A landscape with many valleys, sampled at points; each row gives a point and its height.
From any point a ball rolls to the lowest of the 3 points nearest to it. It stops when none of these is lower. Distance is the straight distance between rows; heights are no part of it.
k811 h=3.65: 166 68 183 112 134 122 134 157 120 145
k498 h=4.08: 151 72 187 100 126 113 118 150 103 153
k882 h=3.62: 161 50 180 116 146 126 152 151 117 150
k956 h=3.72: 152 32 189 121 145 137 172 150 107 152
k562 h=1.28: 97 185 88 135 122 139 118 106 129 115
k710 h=4.15: 134 26 190 135 133 148 194 142 77 175
k167 h=1.29: 69 171 78 142 135 146 138 96 125 112
k264 h=1.01: 131 157 84 169 148 144 160 119 152 113
k29 h=4.57: 130 67 194 87 117 117 128 145 81 165
k905 h=0.94: 170 132 117 154 137 125 141 138 159 121
k151 h=4.92: 131 83 204 77 96 108 93 143 80 158
k15 h=2.75: 175 110 147 140 139 124 135 153 153 125
k314 h=3.94: 132 49 195 105 119 123 151 144 68 160
k365 h=1.26: 153 143 137 120 109 104 96 144 143 129
k600 h=6.15: 166 125 144 134 123 109 115 146 154 130
k71 h=1.52: 140 161 134 107 94 111 73 136 137 130
k644 h=3.52: 175 61 168 125 152 116 160 156 135 146
k337 h=0.86: 108 164 79 162 143 143 147 109 141 112
k700 h=1.55: 118 181 102 127 104 118 92 120 135 122
k323 h=1.44: 82 163 80 147 146 150 156 100 130 104
k131 h=1.45: 16 150 83 92 157 163 120 84 110 105
k544 h=0.98: 113 160 71 166 154 153 173 109 143 109
k631 h=1.98: 128 180 99 130 103 122 101 123 135 119
k652 h=1.25: 35 176 79 104 132 147 111 76 106 110
k362 h=3.81: 173 85 167 116 125 113 119 158 129 140
k347 h=1.50: 99 147 72 176 171 157 186 97 141 97
k674 h=5.04: 138 95 188 88 106 106 92 152 104 148
k358 h=3.86: 133 44 190 111 122 130 152 143 82 157
k370 h=0.46: 180 103 147 150 150 116 149 153 163 131
k84 h=3.42: 138 158 93 156 128 131 130 125 149 120
k912 h=1.10: 67 182 77 125 117 145 106 94 122 117
k677 h=3.80: 146 30 192 117 138 133 173 145 87 162
k744 h=4.97: 129 98 193 73 94 100 78 151 84 153
k369 h=3.95: 161 86 174 108 123 110 114 156 116 147
k257 h=1.62: 66 146 72 145 166 160 161 93 131 102
k7 h=1.18: 75 177 73 132 121 147 123 92 124 113
k729 h=1.21: 105 185 97 132 101 126 92 111 128 124
k223 h=2.88: 186 77 163 142 155 124 154 154 156 134
k519 h=8.23: 159 148 122 140 117 118 112 138 148 132
k57 h=2.53: 154 143 143 110 102 102 86 149 130 133
k100 h=0.33: 149 146 89 177 146 144 172 126 159 108
k739 h=1.35: 145 148 151 100 86 98 71 139 127 130
k63 h=1.90: 125 178 114 115 91 116 76 123 134 129
k825 h=5.05: 136 170 100 144 114 129 118 126 146 118
k491 h=5.92: 156 148 120 147 125 119 122 136 155 118
k584 h=0.97: 90 194 83 131 106 142 99 99 125 120
k800 h=1.17: 77 195 92 118 97 138 89 95 124 125
k113 h=3.02: 141 166 121 123 104 112 89 138 143 122
k256 h=2.84: 182 128 113 165 144 130 151 139 171 117
k18 h=4.66: 157 108 176 105 108 99 95 146 124 141
k31 h=1.51: 85 162 75 151 154 153 162 103 134 104
k455 h=1.20: 41 172 77 115 128 150 118 81 116 105
k350 h=0.90: 144 145 147 109 95 109 80 139 130 137
k570 h=4.54: 128 76 199 86 114 113 118 153 84 159
k607 h=3.73: 170 84 165 115 138 112 133 151 141 140
k92 h=1.27: 123 164 88 154 133 140 143 111 147 111
k276 h=0.53: 106 173 82 153 136 141 141 105 139 113
k145 h=1.69: 74 146 70 148 177 158 179 89 128 94
k509 h=3.66: 170 73 167 125 144 112 138 159 137 134
k379 h=1.67: 52 149 76 131 171 159 158 88 122 95
k235 h=3.25: 162 145 104 159 137 121 135 132 159 120
k285 h=2.12: 180 94 147 139 141 113 145 151 157 122

Call two points neighbours if one is among the 3 nearest of the other. Go from one point of each pair to the other, from neighbour to neighbour, staying as low as possible. Name the highest point that can't be avoided.
k350 / k100 -> k63
k100 / k584 -> k562
k276 / k100 -> k544
k370 / k905 -> k256

Where does a ball stop that starts at each point below?
k347 -> k276
k519 -> k350
k509 -> k370
k167 -> k584
k607 -> k370
k358 -> k370
k825 -> k584
k700 -> k584
k600 -> k350
k84 -> k276
